The views of a scene show one set of named points, each view turned or mirrored, and shifted as a whole, with a little noise and some points left out.
In the rows, 128 means zero.

Scene 1
View 1
Muva: [124 144 148 138 133 132 186 160 101 118 103 146 103 144 124 158 111  88
 125 148 148]
Sotaz: [167 158 139 188  74 171 163 148  99 120 111 106 105 142  92 168 118 121
 142  81 154]
zifo: [137 136 108 187  66 175 139 156 123 106 113 117 115 185  33 173  55 110
 133 129  97]
velur: [143 155 103 127 145 160 176 194 127 163 100 150 115 163  65 173  68  96
 124 158 142]
dezim: [140 119 142 129 100 143 170 142  73 124 108 142 116 113 130 146 132 118
 147  98 159]
zapas: [195 133  93 175  56 208 144 168 106 162 122 110 122 148  44 167  96 159
 146  63 142]
Limuz: [142 143 110  95 166 141 184 196  89 157  80 166 109 129 101 160 100  82
 129 154 160]
sano: [ 59  52 175  90 108  90 177  96  71  82 138 181 131 113 189 118 133 118
 140 155 115]
kabe: [137 163 173 151  96 140 183 119  91 134 112 123 122 104 147 160 135 121
 161  74 190]
semid: [172 125 149 180  51 161 155 129  55  96 107 105 102 108 127 147 159 127
 153  48 159]
Dufod: [131 157 199 165 107 113 195 120  68  85 105 124  94 105 186 149 172  91
 143  94 186]
zasof: [ 97  84 126  85 100 145 162 120 102 163 140 171 158 118 116 144  85 155
 161 120 136]
lasab: [ 94 120 144  93 144 135 196 142 139 179 144 174 144 143 129 156  81 138
 134 163 146]
Vif: [127 135 120 142 108 147 158 161  97 110  95 141 114 152  79 161  83  89
 137 138 126]
Zeko: [169 139 119 170  79 182 161 158 112 145 121 117 115 149  78 166 103 141
 140  89 145]
vetig: [ 97 119 162  87 132 103 181 122  61 122  98 167 129  84 167 140 131  95
 161 118 174]
vapok: [113 150 197 182  86 117 182 108  83  66 112 116 100 128 162 153 144  93
 143 105 155]
mir: [ 94 118  98  72 186 119 177 200 106 135  80 192 115 160  84 159  58  57
 116 221 116]
Zon: [118 145 173 189  94 125 176 136  92  59 104 122  88 156 132 155 126  78
 125 133 130]
gogo: [106 123 148 167  83 122 151 131  75  52  90 132 101 148 106 152 103  69
 137 135 111]
Buk: [162 166 148 184  71 172 166 136 106 135 115 106 115 134  97 170 114 132
 154  68 166]
gor: [ 54  96 171 152  70 106 151  89  94  50 124 147 129 148 128 142  88  96
 144 150  94]
View 2
sano: [179 152  93 184 166 165 173 140  77  86 124 183 105  90 118 158 103  93
  73 139 149]
velur: [ 83 131 155 175  89  99  87 102 134 136  80  81 120 168 116  81 138  64
 180 140 190]
gor: [141 149 104 154 177 111 112 192  55  86 132 136 135  77 122 135 131 111
  92 109 174]
Muva: [140 127 124 181 122  95 114 127 128 135  84 111 108 133 151 120 142  77
 143 138 171]
Zeko: [151 183 162 182  85  82  83 138 127 133 102 116 119 130 136  57 171 136
 193 135 215]
vapok: [202 143 100 184 160  58 114 172 114 131 100 141 110  91 189 134 163 128
 119 128 169]
zapas: [140 202 182 186  59  78  76 139 129 127 113 121 133 134 127  29 181 158
 216 133 237]
mir: [ 42  86 136 166 103 152 130 101 118 117  88  85 120 168  98 136 104   5
 134 137 163]
Vif: [105 134 144 169 103  97 103 149 114 120 107 107 134 129 134 102 150  88
 157 124 196]
kabe: [186 162 117 214 135  55 118 121 141 126  97 171 120 126 185  95 153 144
 158 150 179]
dezim: [165 155 133 199 103 103 140 131 134 121 111 161 116 122 158 108 149 118
 151 142 189]
Limuz: [ 99 110 141 193  81 116 137  92 156 136  85 119 115 167 143 115 132  53
 165 151 175]
Buk: [169 178 146 195 106  48  82 143 133 134  99 134 127 123 166  65 175 155
 185 136 207]
Dufod: [224 136  96 206 147  60 139 147 143 144  89 163  99 103 214 143 163 124
 125 144 161]
Zon: [173 131 116 161 139  75  98 186 107 139  95  99 107  92 173 137 168  99
 125 119 178]
zifo: [ 96 166 167 144  95  84  54 181  90 117 115  70 143 117 109  65 171 112
 177 106 221]
Sotaz: [166 170 151 181  95  58  83 158 132 141 100 118 122 119 165  74 183 140
 183 132 211]
View 3
Zon: [102 198 127 154  93 125 109 128 106 177 151 137  88 125  88 142  94 150
 128 123 150]
zapas: [197 184 151 112  87  68  69 161 122 141 135  70 106 122 157  64 175  65
  96  55 185]
Muva: [110 165 126 144  98 105 136 111  87 157 106 139  71 130 125 110 124 134
 168 113 160]
gogo: [ 92 170 113 147 115 119 132 134 109 181 169  98  84 110 110 140  88 138
 118 115 133]
vetig: [113 158  97 166 115 120 162  74 122 133  53 110  85 142 155  89  51 154
 168 124 134]
semid: [161 227 142 140  76 107  78 116 153 157 109  67 119 154 128  91  82 127
  75 101 148]
mir: [ 72  83 109 136 132  82 192 100  29 164 114 128  18 109 149 114 168 117
 218 103 155]
lasab: [150 104  95 171 121 105 129 106  80  98  82 152  56 109 153  86 122 122
 211  84 187]
zasof: [167 103  82 170 131 103 119 110 113  95  91  86  71 106 175  75  91 114
 162  71 166]
Limuz: [104 144 134 120 103  76 171  95  66 161  73 118  56 141 159  81 160 111
 188 104 156]
zifo: [139 154 127 124 116  88 100 185  93 164 200 101  87  78 128 116 169  78
 118  70 171]
vapok: [114 210 118 168  92 137 111 111 131 159 114 137 105 135  97 128  54 167
 127 133 146]
Sotaz: [158 212 148 127  82  94  89 147 124 157 129 112 114 129 127  92 135 103
 109  91 171]
velur: [122 139 137 115 106  72 145 138  61 157 118 136  65 112 152  87 191  87
 183  86 177]
gor: [108 131  76 187 140 143 117 136 120 142 175 110  78  82 110 150  47 153
 130 107 138]
Zeko: [173 184 142 129  87  85  84 147 114 142 127 104  98 123 140  81 152  92
 119  74 181]
Vif: [115 153 123 131 114  93 137 139  90 165 142 107  79 108 138 107 140 107
 146  95 153]
Dufod: [120 232 130 163  77 134 115  88 138 157  73 143 110 161 106 111  52 171
 134 142 145]
View 4
Sotaz: [108 153 141  92 118  93 105 107 154 109 123 154 173 151 121  61 136 106
 105 120  92]
dezim: [ 98 118 128 166 134  94  88 100 133 106 124 144 156 147 159  96 110 115
 106 122 131]
vetig: [ 78  91 125 191 159  97  62 102 124 106 135 146 134 116 202 134  93 122
 123 115 181]
gor: [139  44 154 147 176 117  97 182 190 118 157 127 161 124 146  76  79  96
 197  95 162]
mir: [108 146 175 233 131 178 160 177  91 172  88 139 180  96 233 110 154 124
 199 138 160]
Zon: [113  95 140 111 161 141 102 141 170 139 154 179 173 133 126 102 121  67
 137 125 138]
gogo: [114  89 137 146 165 144 103 148 172 133 168 155 186 132 132  70 128 100
 161 126 136]
lasab: [123 131 178 173 115  91 130 154 107 120  49 119 132 123 218 126  85 110
 154  98 156]
sano: [126  22 134 229 178 105  81 144 149 111 129 126 133 146 179 137  46  85
 153 103 188]
zasof: [124 107 155 198 119  64 107 131 125  89  79  93 140 146 193  80  75 140
 151  97 141]
Buk: [101 155 143  79 114  74  96 102 152  98 118 148 163 148 128  63 125 115
 101 113  97]
Muva: [101 130 152 146 139 133 115 134 127 139 114 163 162 125 174 116 128  94
 135 126 144]
semid: [ 97 113 108 123 138  80  70  73 160  88 156 155 169 175 101  65 113 106
  74 125 100]
zapas: [120 183 149 117  82  71 131 101 137  92  89 119 184 178 117  14 141 137
 104 120  53]
kabe: [ 83 129 132 100 135  70  66  90 143  94 126 154 139 131 160 109 103 112
  93 110 140]
Dufod: [ 78  94 118 110 168 103  53  89 153 114 159 188 139 131 145 145 101  73
  82 121 160]
Limuz: [ 84 168 150 192 120 140 126 122  91 144  94 154 168 116 211 113 155 128
 135 141 142]
vapok: [100  84 129  98 169 109  69 119 174 119 162 177 151 131 132 117  99  75
 116 113 150]

In a view up to two points have been moved. Name them for each view, in the order of its rows, or write none.
view 1: none
view 2: zapas
view 3: mir, vapok
view 4: gor

Scene 2
View 1
refim: [137 123  68 111 179  75 183  97 100 152 139 134 162 149 128  92  65 190
 142 173 151]
Zesu: [157 149 100 118 140  99 167 128 128 144 113 134 162 178  99  78  92 169
 111 151 126]
Rukoz: [177 234 138 137  65  94 106 170  56  81 101 124 111  94  98  81  76 139
 106 198  88]
gofe: [164 136 108 111 153 100 126 123  82 129 149 125 134 131 105 102  79 158
 107 214 108]
Zofup: [135 141 143 108 176  76  88  97  34 106 132 128 111 125 129 102  35 156
 124 204 105]
leno: [182 146 163  91 195 113 174 123 133 143 170 115 133 201  82  90  49 191
  92 181  79]
Dele: [158 145 141 110 194  90 139 123 110 142 124 131 145 209 102  74  42 173
 130 143  96]
zak: [186 180 102 136  81 121 151 177 147 135  90 133 169 179  73  65 133 143
  91 144 107]
sef: [162 137 168 100 147 115  95 120  87 113 131 122 121 158  93  98  79 143
  72 197  85]
pem: [164  85  60 111 165 112 160 122 142 172 139 135 182 183  96  94 126 161
 106 176 135]
Teke: [192 112  86 101 197 112 186 131 142 174 193 120 159 181  86 100  82 189
 114 206 101]
vuvug: [155 119 136 100 180 103 130 109 104 138 138 128 141 181 101  94  70 164
 100 179 105]
kelem: [178 139  81 106 174  97 189 124 113 154 183 121 147 141 104 101  71 193
 124 214 117]
Bog: [148 117  73 131 146  97 138 134 141 162  76 148 190 215 100  64 116 145
 126 111 137]
dob: [166 153 137 106 121 116 154 129 123 127 125 125 144 161  88  89  99 161
  74 179 107]
kipa: [159 186 186 101 137 103 149 120  98 105 124 119 118 160  95  84  52 174
  81 172  91]
Tet: [198 188  96 120 116 112 206 163 146 144 152 121 155 156  78  80  96 186
 104 184 103]
daru: [175 141  51 121 115 108 192 140 136 156 142 131 172 136  95  93 127 171
 105 195 138]
soko: [146 126 106 116 171  91 135 118 111 147 110 138 160 194 107  77  76 161
 123 143 120]
zam: [201 183 120 125 101 123 139 174 123 127 132 123 143 152  72  82 110 148
  86 192  83]
nid: [158 144 105 115 107 106 121 126  83 117 125 129 137 112 105 103 110 145
  86 213 120]
poti: [142 162 121 103 137  88 183 100  97 121 132 125 137 128 117  96  68 189
 101 185 135]
ses: [155 113 148  90 180 112 153 100 126 142 142 124 144 190  95  95  76 174
  79 176 107]
peno: [173 162 104 120 150  99 168 142 125 145 131 130 155 179  94  76  79 174
 121 161 108]
View 2
refim: [163 105 127 158 154 124 100 146 150  97 153 179 135  67 116  99  99  83
 115 171 130]
Zesu: [126 130 112 168 143 116 123 163 166 140 137 132 130  71 113 121 143 107
 132 142 111]
kipa: [114 152 129 143 162 113 119 147 100 156 108 151  74  62  90 145 202 141
 126 132 154]
nid: [133 103 160 124  95 147 119 166 133 135 108 142 100 110 142 138 169 135
  89 138 120]
kelem: [138  95 126 124 151 147 106 168 152 121 110 192 144  60  94 119 137 101
 117 200 126]
Zofup: [164 135 157 117 144 123  90 107 100 104 112 175  60 131  85 124 154 127
  70 146 172]
daru: [127  83 131 149 110 150 127 197 178 138 120 149 162  62 146 124 137 102
 128 171  89]
zak: [101 132 114 173 109 118 147 189 192 182  99  81 133  91 131 143 184 118
 147 128  87]
Teke: [111 108  86 116 159 157 109 184 177 123 130 200 162  51  59 120 130 123
 112 193 102]
ses: [107 141  96 134 160 134 112 161 136 128 159 174 110  61  72 125 147 152
 102 131 120]
Rukoz: [143 121 190 137 105 119 128 145 115 173  34 102  67 128 143 160 233 113
 122 152 157]
Dele: [131 162  89 157 181 102 109 128 155 130 132 152 106  86  49 118 144 115
 122 145 139]
sef: [111 145 128 113 129 137 113 148 121 142 118 151  75 110  81 144 186 167
  80 118 135]
vuvug: [123 142 106 133 153 128 108 147 142 123 144 166 105  87  71 123 145 141
  96 136 127]
Bog: [131 147  86 196 133 100 127 157 212 134 162  95 141 105 110 109 110 100
 127 115  85]
poti: [143 111 147 150 147 125 113 157 110 126 131 169 105  49 134 122 156 110
 124 153 143]
leno: [ 98 149  83 123 185 131 113 163 136 144 126 187 116  42  40 133 171 146
 124 162 133]
pem: [120 109  94 147 122 147 116 183 198 117 164 155 161  83 104 110 105 121
 101 146  77]
Tet: [111 109 118 148 140 134 132 192 170 165  87 143 150  49 109 137 176 103
 155 184 107]
zam: [102 122 128 131 114 139 135 183 165 176  72 120 120  94 105 153 203 134
 126 155 108]
gofe: [137 111 141 117 125 145 107 153 137 124 108 169 106 104 100 130 155 128
  88 160 131]
View 3
Rukoz: [162  87  86 102  82 129 186 168  80  95 142 102  61 147 114 130 144 131
 143  60 130]
peno: [112 131 163 112 115 169  89 100 140 124 120 106  70  98 149 156 135 124
 157 117 139]
kelem: [ 95  91 174 121 106 149  76  73 162 129 128 106  94 128 131 163 122 124
 207 108 110]
zam: [144 112 158 118  64 171 103 139  92 114 147  87  59 120 144 129 142 156
 146 100 126]
daru: [121 131 204 141  81 151  91  87 130  74 127 116  92 122 158 145 154 129
 198 138  99]
Tet: [113 126 173 145  96 166  84 101 125 107 129  77  74 123 123 147 145 153
 148 132 118]
zak: [151 164 175 124  78 182 112 140  86  79 133 101  54  94 167 128 164 141
 122 134 139]
poti: [121 110 148 116 127  98 118  87 142 126  97 132  83 113 146 153 135 143
 192  94 123]
nid: [150  94 158  97  68 126 131 126 106 103 136 136  78 121 169 131 137 131
 205  76 114]
dob: [143 121 168 108  87 138  96 120 104 136 120 117  59  94 170 131 138 165
 164  95 133]
vuvug: [120 106 163  77 109 152  80  98 143 165 119 135  66  79 180 153 114 129
 192  82 147]
leno: [102 101 163 102 121 159  45  88 149 199 113  94  57  84 146 156 105 172
 160  92 147]
Teke: [ 87 100 206 118  96 179  29  65 166 152 133  98  86 106 151 161 115 138
 204 121 116]
soko: [117 139 164  81 125 167  95  97 148 131 113 142  69  72 184 160 131  99
 174 108 155]
Dele: [105 125 143  76 143 174  84  96 158 169 112 122  58  69 163 167 116 110
 154  95 168]
gofe: [126  82 152  88  87 142 106 108 134 132 136 129  80 117 158 147 120 120
 210  75 123]
refim: [ 95 121 172 105 139 132  97  60 179 111 102 148  99 104 160 174 131  90
 217 116 124]
Bog: [126 184 193  91 117 196  96 102 136  87 115 147  67  54 209 154 155  82
 155 144 161]
ses: [120 114 178  89 111 141  61  90 141 175 109 132  63  72 185 147 116 156
 186  91 145]
sef: [149  86 141  68  82 140 104 135 107 168 131 131  52  90 178 132 113 152
 183  52 147]
Zesu: [121 146 174 110 117 156  96  96 136 112 110 126  72  87 169 151 144 123
 164 122 141]
View 4
Tet: [137  58 146  85 133 111 166 115 148 116 157 176 128 131 118 153 149 154
 149 120 176]
refim: [172 100 146 109 161 127 156  85  91 132 104 143  50 160 110  68 161 160
 142 116 160]
sef: [ 99  65 133 151 171 108 133 157 154 189  57 157 149 145 125 100 139 112
 123  86 148]
Rukoz: [124  83 152 101 130 118 194 164 178 156 110 193 165 195 116 142  92  31
  85 102 132]
Bog: [106 109 144  60 149 100 200 102 113 180 116 121 112 162 107 102 185 240
 119  95 119]
nid: [137  70 141  80 178 119 158 137 152 144  69 167 128 168 139 100 132 101
 104  74 161]
pem: [137  68 151  69 184 109 157  95 122 133  93 137  98 132 136  87 188 221
 150  81 164]
kipa: [108  81 108 160 135 105 129 150 138 187 106 165 133 140 101 128 126 101
 118 127 159]
Dele: [110  94 149 171 134 108 155 118 116 188 110 137 107 143  92  95 167 171
 153 128 128]
Zofup: [141  96 158 181 168 127 147 137 126 180  44 153 100 182 111  54 129  70
 122  99 127]
ses: [113  69 119 147 168 104 116 125 120 176  83 143 111 118 117  97 166 172
 146 106 169]
Teke: [149  42 166 135 168 117 130  97 129 113 114 155  98 106 129 100 182 189
 195 109 182]
zam: [109  51 152  88 146 107 172 144 175 141 122 177 169 143 129 150 140 128
 130  94 157]
kelem: [168  60 164 124 159 125 144  99 126 108 116 167  85 137 124  97 156 138
 170 114 178]
vuvug: [118  75 139 150 167 109 135 125 125 175  76 143 111 137 115  85 163 156
 144 101 149]
dob: [113  68 117  99 156 104 144 137 142 163 102 162 135 136 123 129 145 143
 119  99 169]
soko: [120  99 144 120 151 110 168 111 113 179  99 133 101 155 105  89 168 185
 132 105 130]
peno: [127  80 149 113 138 111 167 113 130 149 131 155 115 143 108 121 158 166
 144 118 150]
zak: [ 96  76 134  41 136  97 197 133 161 159 142 162 166 150 120 162 152 178
 107  96 143]
poti: [149  90 118 116 151 118 139 118 116 149 103 164  87 155 110 103 132 110
 116 119 172]
Zesu: [126  90 133  90 146 107 165 111 120 157 121 147 105 148 110 114 159 177
 126 110 152]
daru: [158  64 144  39 165 117 167 100 134 103 124 166 102 145 137 120 156 168
 135  91 181]
gofe: [144  68 159 125 173 121 151 125 142 143  74 162 114 155 130  86 144 112
 139  89 155]
View 5
poti: [155 112 141 126  86 157 175 134 120 123 133 124  62 105 105  99 148 113
 108  74 107]
sef: [171 161  93 144 139 156 167 140 140 143 160  90  89 122  86 158 132 110
 100  81 172]
kelem: [156 107 105 129  81 142 157 153 130 120 131 122  75 142 134  89 117  84
 158 107  82]
refim: [162  86 110 128  64 179 179 133  99 115 114 141  70 161  97  81 154 115
 157  87  82]
leno: [166 107  74 140 106 121 119 151 139 153 132 101 108 146 158 145 136  99
 114  42 117]
pem: [157  94  78 140 134 143 190 137 129 103 156 141  96 194  91  99 114 152
 181  80  74]
dob: [145 133 112 130 150 130 171 143 135 115 157 115  86 119 103 122 123 131
 103  62 118]
Dele: [152 114  58 135 113 165 138 146  90 131 100 111 105 166 113 131 165 107
 111  48 127]
Teke: [167  93  72 139  97 119 144 155 147 129 142 123 101 176 151 108 107 101
 178  86  74]
zam: [121 162  98 123 185 117 164 165 131  98 156 101  88 111 113 112  94 103
 103  95 116]
soko: [149 112  73 133 126 172 169 138  91 112 118 125  95 173  84 115 155 133
 128  61 114]
kipa: [150 141 115 130 123 144 144 145 123 139 132  96  82  93 117 140 151 103
  65  49 150]
ses: [177 105  88 145 110 140 156 134 141 146 149 115 101 155 113 143 142 133
 125  46 124]
Zofup: [184 156 101 140  71 207 171 133 107 148 122  89  67 123  69 137 164  76
 112 115 180]
daru: [132 111 122 120 135 129 193 149 129  85 156 140  72 139 106  69  99 128
 158 100  58]
Bog: [123 105  62 126 172 167 190 138  74  78 120 145 105 199  65  98 147 172
 136  47  87]
Tet: [116 123 107 115 148 109 152 167 124  93 135 123  85 120 143  84 101 103
 119  79  69]
zak: [ 97 149  95 115 217 120 181 160 103  69 148 123  94 129  91  95 106 147
  96  64  93]
peno: [132 118  86 124 135 142 155 154 102 105 121 121  91 147 118 102 132 113
 121  69  95]
gofe: [165 143 105 135 107 164 176 144 131 126 148 105  74 131  91 116 122  94
 136 115 131]
Rukoz: [111 206 136 110 164 163 177 161 100  92 134  84  53  51  78 105 119  69
  56 128 161]

In a view up to two points have been moved. Name them for each view, in the order of its rows, or write none.
view 1: kelem, Tet
view 2: none
view 3: dob
view 4: poti
view 5: none

Scene 3
View 1
raded: [145 163 167  99 157 141  98  97 146 147 125 150 165 173 125  91 126 104
 162 123  88]
rafo: [110 114 150 136 114 121 132 112 119 100 106 125 146 179  99  92 143 130
 176 114  94]
dozur: [120  98 134 138 134 133 176  85 116 165  98 143 121 168 105 115 159  99
 149 114  71]
muvob: [ 97 151 117 110 110 153 129 129 123 115 138 132 150 171 108  97 130 116
 174  94 128]
nal: [ 89 131 116 136  96 139 121 124 123  85 137 110 138 164 104  80 134 151
 179  84 142]
Bifo: [113 127  82  93 119 157 168 131 130 201 148 166 136 160 144 117 118  80
 139  97 128]
kiga: [103 136 106 102 137 150 116  77 146 183 111 145 107 161 115  84 169  77
 128  95 124]
far: [108 171 144 111 129 151  97 109 133 102 132 127 155 172 101  85 138 121
 176  99 118]
Dokup: [123 152 142 151 106 158 166 155 105  71 174 114 181 162 116 118  83 179
 212  90 114]
pona: [131 123 131 122 125 134 141 120 131 146 135 139 152 164 135  96 114 128
 162 106 111]
fama: [131 133 130 121 142 137 106  81 152 165 128 132 123 153 135  72 139 122
 142  95 124]
netid: [123 144 127 102 116 139 119 144 135 130 151 144 170 173 139  89  99 126
 170 106 129]
korot: [124 142 146 143 124 150 155 118 114 106 141 123 156 163 107 112 120 144
 187 101  97]
Seba: [123 150 123 131 134 163 156 107 126 145 152 132 139 152 122 110 123 128
 165  89 113]
Kig: [ 88 139 109 137 111 150 119  94 132 111 130 107 110 156  99  77 159 137
 162  74 145]
Laz: [113 205  94  59 135 178  76 129 165 174 180 158 156 155 151  78 104  92
 147  81 175]
View 2
nal: [131  85 129  93 108 123 175  87 134  95 143 131 154 217  94 165 183 171
 141 149 151]
raded: [141 116 173 103 136  97 104 129 155 113 162  88 196 152 157 128 150 188
 136 147 134]
Laz: [151 111 116 141 138  86 136 177 137 146 142 107 218 173 173 168 220 118
 202 133 115]
netid: [144 146 148  99 122  87 147 115 116 107 165 104 173 193 147 157 179 167
 142 140 148]
muvob: [139 104 133  94 111 101 138 110 133  99 155 136 160 200 124 156 175 160
 164 152 146]
Kig: [135  49 119 109 111 128 153  90 158  90 132 131 160 196  99 166 187 175
 154 134 133]
fama: [147  78 136 126 130 109 127 106 158  97 141  85 182 159 148 159 184 196
 138 108 120]
far: [131  88 157  93 122 116 138 121 151 114 146 119 183 187 118 140 160 165
 149 165 146]
dozur: [152  89 135  96 108  94  74  67 155  51 167 120 127 161 146 143 143 228
 140 110 131]
korot: [139 132 139 106 117 112 133  87 148  96 172 137 138 184 106 138 161 184
 119 164 152]
pona: [148 129 138 110 120  95 130  94 133  91 164 104 156 177 143 155 174 189
 133 125 140]
rafo: [134  95 162  73 110 112 135  77 138  77 156 116 152 197 115 143 146 203
 126 146 158]
Bifo: [166 128  96 126 114  64  90 113 124  80 169 125 142 172 182 173 195 171
 190  96 120]
Dokup: [136 180 127 112 119 115 175  85 130 113 182 154 126 209  83 146 178 155
 107 191 167]
kiga: [151  43 126 112 117  97  89 114 159  80 136 106 176 161 162 161 177 192
 184  99 113]
View 3
Kig: [121 108 132 161 143  84  95  93 129 117 137 171 102 162 217 118 142 129
 115  86  98]
fama: [169 114 119 153 141  79 129 114 119  78 130 159 136 144 179 141 124 118
 110  94 131]
Dokup: [ 37 168 110 139  92  86 108 160 138 154 128 132 111 163 213 137 155 107
 181 143 128]
Bifo: [160 148 154 150 154 100 110 115 157 126 150  99 110 155 121 146  89 129
 111  97 173]
raded: [140  91  86 113 124  77 141 157 114  97 103 150 142 106 159 152 132 103
 113  98 148]
pona: [129 133 114 143 127 104 120 143 126 101 137 138 121 147 165 144 126 111
 135 114 145]
Seba: [110 145 134 149 119  79 118 119 128 125 139 137 127 141 178 150 118 125
 132 102 141]
muvob: [107 114 121 134 140  88 100 130 147 141 124 137  99 151 184 125 138 118
 123 100 130]
dozur: [123 113 136 148 122 143  98 115  86  97 174 157 115 107 144 164  96 130
 116  78 142]
kiga: [179  91 140 148 161  88 109  91 124  99 138 152 117 129 154 139 105 132
  81  64 135]
netid: [124 126 100 128 136  93 122 163 148 118 115 124 114 158 164 129 139 102
 138 126 148]
rafo: [ 96  97 102 132 122 131  98 146 103 107 142 169 101 131 186 135 143 113
 135 102 117]
far: [108  94 102 122 133  70 113 135 133 130 106 156 116 131 199 128 150 113
 117  95 119]
Laz: [181 124 124 132 170   8 140 122 198 137  77 100 133 168 165 119 130 114
  93 101 158]
View 4
Laz: [139 156 107 138  61 121 118  60  89 122 197 171 149 186  79 123 171 152
 119 116 117]
nal: [131 104 131 168 124 159  70  64 128 140 129 140 230 137 139  65 139 110
  86 129 142]
pona: [ 97 121 108 178 127 144  89  97 113 137 149 128 167 147 150 102 109 119
 107 152 133]
netid: [ 92 126 110 175 113 136 101  89  88 155 157 139 175 174 145  95 123 120
  93 130 137]
Dokup: [104 170 146 166 164 158  90  70  85 172  92 148 213 147 199  65 135 127
  67 121 123]
korot: [119 141 120 170 160 152  94 102 112 136 116 126 198 142 171  75 115 116
  99 139 130]
kiga: [143  95  93 171 104 140  87  99 161  80 183 124 156 144  86 111 108 118
 149 153 129]
far: [149 118 106 158 130 142 105 113 102 119 139 124 216 155 125  67 143 108
 104 120 146]
Seba: [125 150 120 164 141 149  91  87 126 120 136 137 167 139 149 101 119 130
 117 150 116]
rafo: [114  93 106 185 148 152  85 116 123 131 128 110 212 144 152  65 103  94
 101 139 150]

In a view up to two points have been moved. Name them for each view, in the order of its rows, or write none.
view 1: netid
view 2: none
view 3: raded
view 4: far
